Points, in no order, along strands that fork, close into loops and pass close to each other.
Two points are linked if the straight distance between their rows is under 83.
veba: [ 12  24 -38   2 -13 -16  28   1 -24  -5 -20 -31 -32 -18 -14 -26   5   9
  14 -18  -4  13]
tir: [-15 -11 -15 -22   8 -23 -24  -2 -26 -29  14 -11  -5 -23   4  -7   0   0
  33 -16  13  22]
moze: [ 42 -19   3  -3   6  19  37 -18  23  16   8   3 -35  26 -17  -2  -8  34
  14 -16  -5 -19]
zisa: [-12   8  23  35  20   6   7  51  12  31  -6 -62  17  -4  16  20 -11  -6
 -17  -8  -3   3]
bogi: [  3   5 -29   1  20 -14  21   7 -36  23  -7 -26  20  -7 -17  10   8  -4
 -26  -4 -17 -17]
Zodob: [ 12  19   1   9 -38  11 -20  13 -10   0  -1 -28 -18 -17 -28 -16 -26  -4
  32  10 -20  -1]
nusu: [ 23 -19   9  26  35  -9   6 -14  32  -5   5 -25  -4   5 -40  21 -24  11
  11 -16 -12 -13]
bita: [ 22   3  -1  -3 -33  43 -33  17  15  -3   1  13 -13  25  12  -8 -33  -3
 -21  15  25 -50]
Pas: [ 15  -1  18  33 -22  -8  16  39   2 -25  -5 -46 -26  20  -5 -11  -8  -9
 -10  20  -5   6]
bifu: [ 21 -18 -31  -7  -3 -13  19   0   1  -6   1 -23 -64  -8 -10 -17 -17  18
   5 -15   4 -10]
toti: [-12 -34 -17  25  28 -31  12  35  -1  -3  14  -5  28  10  29   4  34 -14
  10  -5 -20  -7]
ravik: [-16   3   3  -5 -16 -28  17 -12 -34  16 -12 -37  19  -8  -6  22   7  12
   4  13 -11 -15]
Kenen: [-11  22   8  -8 -29 -15   9   1 -10   1  26   8  14 -19 -39 -18  -5 -38
  13   3  -9  43]
tezud: [ -6   5   8  19 -56  -1   4  22  29 -25  -6  -9 -34  18 -19   1 -20 -17
  -2  37  -8   6]
Dulun: [ 10  42 -13  -2  34   0   3 -11 -52  14  12  10  47 -22  -2   5  19 -42
 -14   9 -34 -13]
Dubis: [ -9  19   8  -8 -17   0  17   9 -16  59  27  20   7 -22 -37 -13  -6 -22
  16 -15 -14  21]
dubo: [-47  -5  22  -6   3  -4  11   7  -5  -6   6   2  30  18  64  11  13  -1
  -8   7   7 -26]
rit: [ -9  -2 -35   7  -6  -7  -3   9 -16 -14  12  14  -2  -5 -16 -29  21 -12
  20  15 -37 -11]
duli: [ -7   5  21   0  11  -8  38  32   3  40  12 -23 -21  -2  -7  19   2  18
 -13  -2   4  28]
fina: [ 13   4  15  16 -30 -19  27   1  30  -9   7  -4 -28  21 -39  18   8  -6
   7  41 -11  28]
lag: [ 42 -10  35  40  44   4  16   3  10  21   6  -9  -2  19 -18   8 -13  17
  15   4  -9 -11]
bof: [  1  -3  -3   5  40  -3 -27  11  -6  11   9  34  15 -14  20   5   4 -29
   1  20 -14  -5]
res: [ -8  14  10   0   2  10 -17 -11  -9  29 -18  11  -4  20   4   9 -15  36
  -3  15  11  -4]
kapog: [-11 -17  -1  17  33 -32 -12 -23  19  -8 -13  -6  22  -5 -42  21  -7   0
   0 -11 -12  26]
totik: [ 17   1 -17  35 -13  11  18   6   8  14   4   3 -12   0 -22 -48  16  13
  36  14 -45  -7]
sada: [ -4  17 -20  11 -17  -2  -8  14   8  -3 -34 -26 -11  -8 -28 -35  -6  -4
  -4  -9 -22  16]
Pupo: [ 54 -30  -6  -7   8  -1  35 -18   5  19  17 -18 -61  -4   5  10  -7  -6
   5 -12   6 -31]
suz: [  2  -2  17  23  -2  25 -31  16  27  28   2  49   3 -15 -29   5 -29 -24
  -7  14  12  18]
mamob: [-18  -4   8  21 -21 -13  33  26   6 -24  -3 -43  -6   9  29  28   2 -21
 -13  19  -2 -17]
rozi: [ -3 -16 -23  21  43 -22  36 -18   1  -8 -28   3  -4  27 -21 -26  36  21
  13 -28 -31 -10]
Nurof: [-10   7  -5  14  28  15 -46  10   1 -19 -28  14 -16 -19   2 -10 -23   1
 -18   0   7   8]
Pezog: [  8 -13  -3 -59  -8  18 -34  -8  56 -11 -14  35  42   2  21 -12  24   5
  -1 -18  -7  29]
fugu: [  8  -1   3 -12 -28   9  14  -9 -23  44  -8 -10  -1  17  -3   8   9  33
   9  19 -13 -28]
bapa: [-19  24   6  -5  25   7 -33  -2 -30  -7   9  24   8 -49  -9 -20  -3   2
   2   1  14  55]
sanu: [ 40   5  -4 -75 -18  42 -13 -20  29 -19  -9  26  39  -8  39 -26  42  13
   6 -28  10   4]
Tuz: [ 10 -15   0  -3 -40  46 -13  42   5 -24  11  17  10  38  30   9   6  15
 -25  32  22 -53]
Bukun: [-33  34   1 -19  -9  18 -48  -8 -34 -16  -3   4 -11 -59 -25 -27 -22  -5
 -10 -10  -5  40]
Meni: [-44   9  19  16  21   1  30  29   8   0  -8 -27  18   9  66  20   5 -19
 -14 -13  23  -1]
Vuve: [ 43  -1   4 -32 -25  -3  14 -11  25  37  20  10   8  11  19  38  -8   4
   0  -1  58   6]
Liso: [  7  26  -3  12  28 -17   6 -24 -55   6  21  -1  18 -30  13  -2  -1 -41
  -2   0   6  -1]
vizu: [  3   6 -19  29   2  10 -33  24   0 -37  16   9   9 -17 -45 -30  -4 -13
  22   7 -25  -1]
Gufik: [ 24  -8   8  -3  -8  29   9  25  22  15   7   6 -21  35  17   2 -17  -9
 -33   0  11 -34]
Zitag: [  6   5 -18   1  30  16  -3 -39   7   7 -41  25  16  27   3 -18   9  18
   4 -10 -27 -32]
bapor: [ 22 -17 -16 -36 -22 -10 -19 -29  48 -38 -27  26  11  13  34 -16  41   1
  14 -26  -4   8]
tozed: [-36  34  -3 -16  -6   6 -24 -14 -25   4  -8  12 -22 -33 -26   5 -37  -5
 -10  16   2  12]
kizo: [ 22 -23 -34 -21 -38  -2  15 -29  28   0  10  22   0  27  -2  17  30  37
  14  10  28 -24]
zulir: [ 10 -30 -12  37  48 -22  41   8   9 -15  14 -11  15  26  -3 -17  31  -2
   8 -17  -9  -2]
Bag: [ 19  -6  -4 -31  -3  -4 -22 -16  33  12  11  10  13   1   6  13 -14  -4
  -1 -19  30   9]
Vopa: [  1 -31   5 -11 -66 -15  13  -6  24 -16  -2  -6   4  27  19  10  10  -1
   7  18   6 -10]
fuze: [ -1  15   1   3 -19 -13  39 -25  27  -2   6  19 -18   3 -42  -7  -1 -25
  17   9   6  43]
Nilu: [ -2  -3 -37  20  37 -17   1  44 -16  -2   8  16  19 -11  12  13  25 -47
 -11  16 -17  12]
Daz: [-12  -2  19  28   1  23 -50   9  13  -5  15  26  13 -28 -34 -22 -27 -26
  13  16 -18  14]
Nef: [-10  15 -29  30  64   3 -19   4 -30 -21 -22  -5 -16 -20  -6  11 -13  -3
 -34  16  14  24]
Kivev: [-16   9  21  -9  14  22 -50  -8   3  -3 -18  32   2  11   6   8 -17  21
 -24  -4  41  11]
legar: [ 11 -32 -11 -15 -34  24  -2 -25  15 -17  24  41 -17  22   9 -10  12  18
  25   3  14 -32]
pipo: [-12  18 -14  19  36 -15  13   1 -23  -6 -12 -26   7 -16  -9  35   0 -25
 -42  17 -12  20]
navo: [ 17  -4 -15  -4  38  -2  27 -19 -13  12 -17  -3 -20  34  -1  -4  11  31
  -5 -21  -8 -25]
lof: [-15   2  26  17   1  15 -11  41  -3  37  23  19  -2 -12 -20 -10 -21 -29
 -26   4  18  31]
zavod: [-16  20  -5 -13  12  -7  36 -30 -13  10  10  -9 -15 -25 -56  16 -12  20
   1 -33  17  39]
nug: [ 30 -11  18  41  -1  10  -8   6   3  31   1  -9  15  14 -19 -16  -2  23
  40  14 -25 -22]
dov: [  3  21  -3  20 -12  -6   3  15 -41 -22   5 -49 -21  -6 -17  -3 -14 -10
   4  28   0   5]
Momed: [-55  11  35  26  15  10 -16  44   4   6 -22 -47  26   3  47  20  -5   6
 -29  -5  15   6]
mika: [-16  -9   0 -42  -4  -3 -36   2  36   6  -6  25  21 -21   5   3   6 -23
 -23 -29   4  38]
zom: [-11 -11  35  17  28  16  20  47   1  55   3 -32  12  12  -3  26 -13  25
 -22 -15   1 -11]
peve: [  3  -8  22  -6 -26 -15 -19 -17  -8  -4 -13 -19  13  15  13 -27  13  29
  25 -11  -7  -4]
fala: [-40  37 -18 -18  20   0  18 -33 -31   4  14  20 -13 -47 -53  14 -30   1
  -6  -4   5  24]
tapan: [  2 -28  19  13 -48 -18  40 -36   0 -24   5 -11 -26  28   6   3  10   4
  15   9   8 -24]
Demot: [ -1 -10  -8  -6   3 -19 -24  -9  32 -29 -24  18  -2  15  22  -9  19 -15
  10   6 -20  10]
dulu: [ 16  23 -11 -57 -26  13 -15 -45  14  11 -24  33  24 -10  34 -16  32  30
   9 -29  17   8]
luv: [ -2 -15  -3 -29  -6  30 -32 -22 -18 -22  -3  21  13  10  73  41  10  16
 -16  31   6 -53]
natet: [ -8 -27 -38 -19 -44 -11  15 -10  37 -26 -18  -4  -9  35  11  14  32  20
 -13  13   9 -27]
Kimo: [-20   5  34   1  12  20 -21  -6 -28 -19  -1  16  20  23  66  21   4  22
 -10  18   7 -40]
fiter: [-13 -36   0  24  -4 -25  44  -4  -3 -41  13 -21 -15  10  25  16  15  -2
   8  16   8 -16]
gunun: [-11  13   3 -46 -37  -4 -27 -17   6   7 -16  -7  25  11  11 -16  18  27
  10 -28   4  23]
zesa: [-23   2   5  -4  13 -39  13 -36 -14 -16  12  -5  18 -15 -33  19 -11   7
   0 -27  18  33]
gasa: [-22  18  -5 -28 -15  -2 -30 -14 -22 -42  10 -10  -3 -44  -7 -22 -24  -2
  19 -29  -9   5]
dazaz: [ 29 -23  27  16   7  13  50  30  34   4  26   3 -46  16  33  15  -9 -28
 -22  -5  19 -24]
Fad: [ 24 -17   1 -39 -18  35 -39 -33  -6 -12   3  27   6  -5  37   4  -1   9
  -4   5   1 -56]
Vas: [-37   3  22   3  23  -9 -21  26 -27  13  14  17  21 -21 -11  -9 -11  -9
 -25 -12  23  36]
Radi: [ -6  -6  -1 -11   6 -33 -25  15  -8 -10 -20 -20  -6   0  25 -15   9  -2
   5 -15   4  15]
rir: [ 11  11  17  13  47   7  -2 -26 -25   5  -4  29  21  -1  21   3 -15 -32
  -6   1   0 -18]
Sufab: [ 17  10   8  -3 -13  -5  39  10 -11  50  25  -9 -23 -14 -29  -3  -7   9
  29   5  -7   9]

A tip is a point with one link. Name the tips that can be reached along the links from each point below, in the order of the rows.
totik -> Vuve
fina -> Dulun, Zitag, legar, Fad
bita -> Tuz, dazaz

A fork is a point with three links, a tip a point with one. Leave the first point through the second and follow the links. Name the first fork or tip that comes.
Pas / tezud -> Fad
nusu / lag -> Bukun
Fad / luv -> Pas

How many points has the smallest loop of links through each point below? Write - if it is on no loop.
rit -> 17
Kivev -> 8
Radi -> 8
Dubis -> -
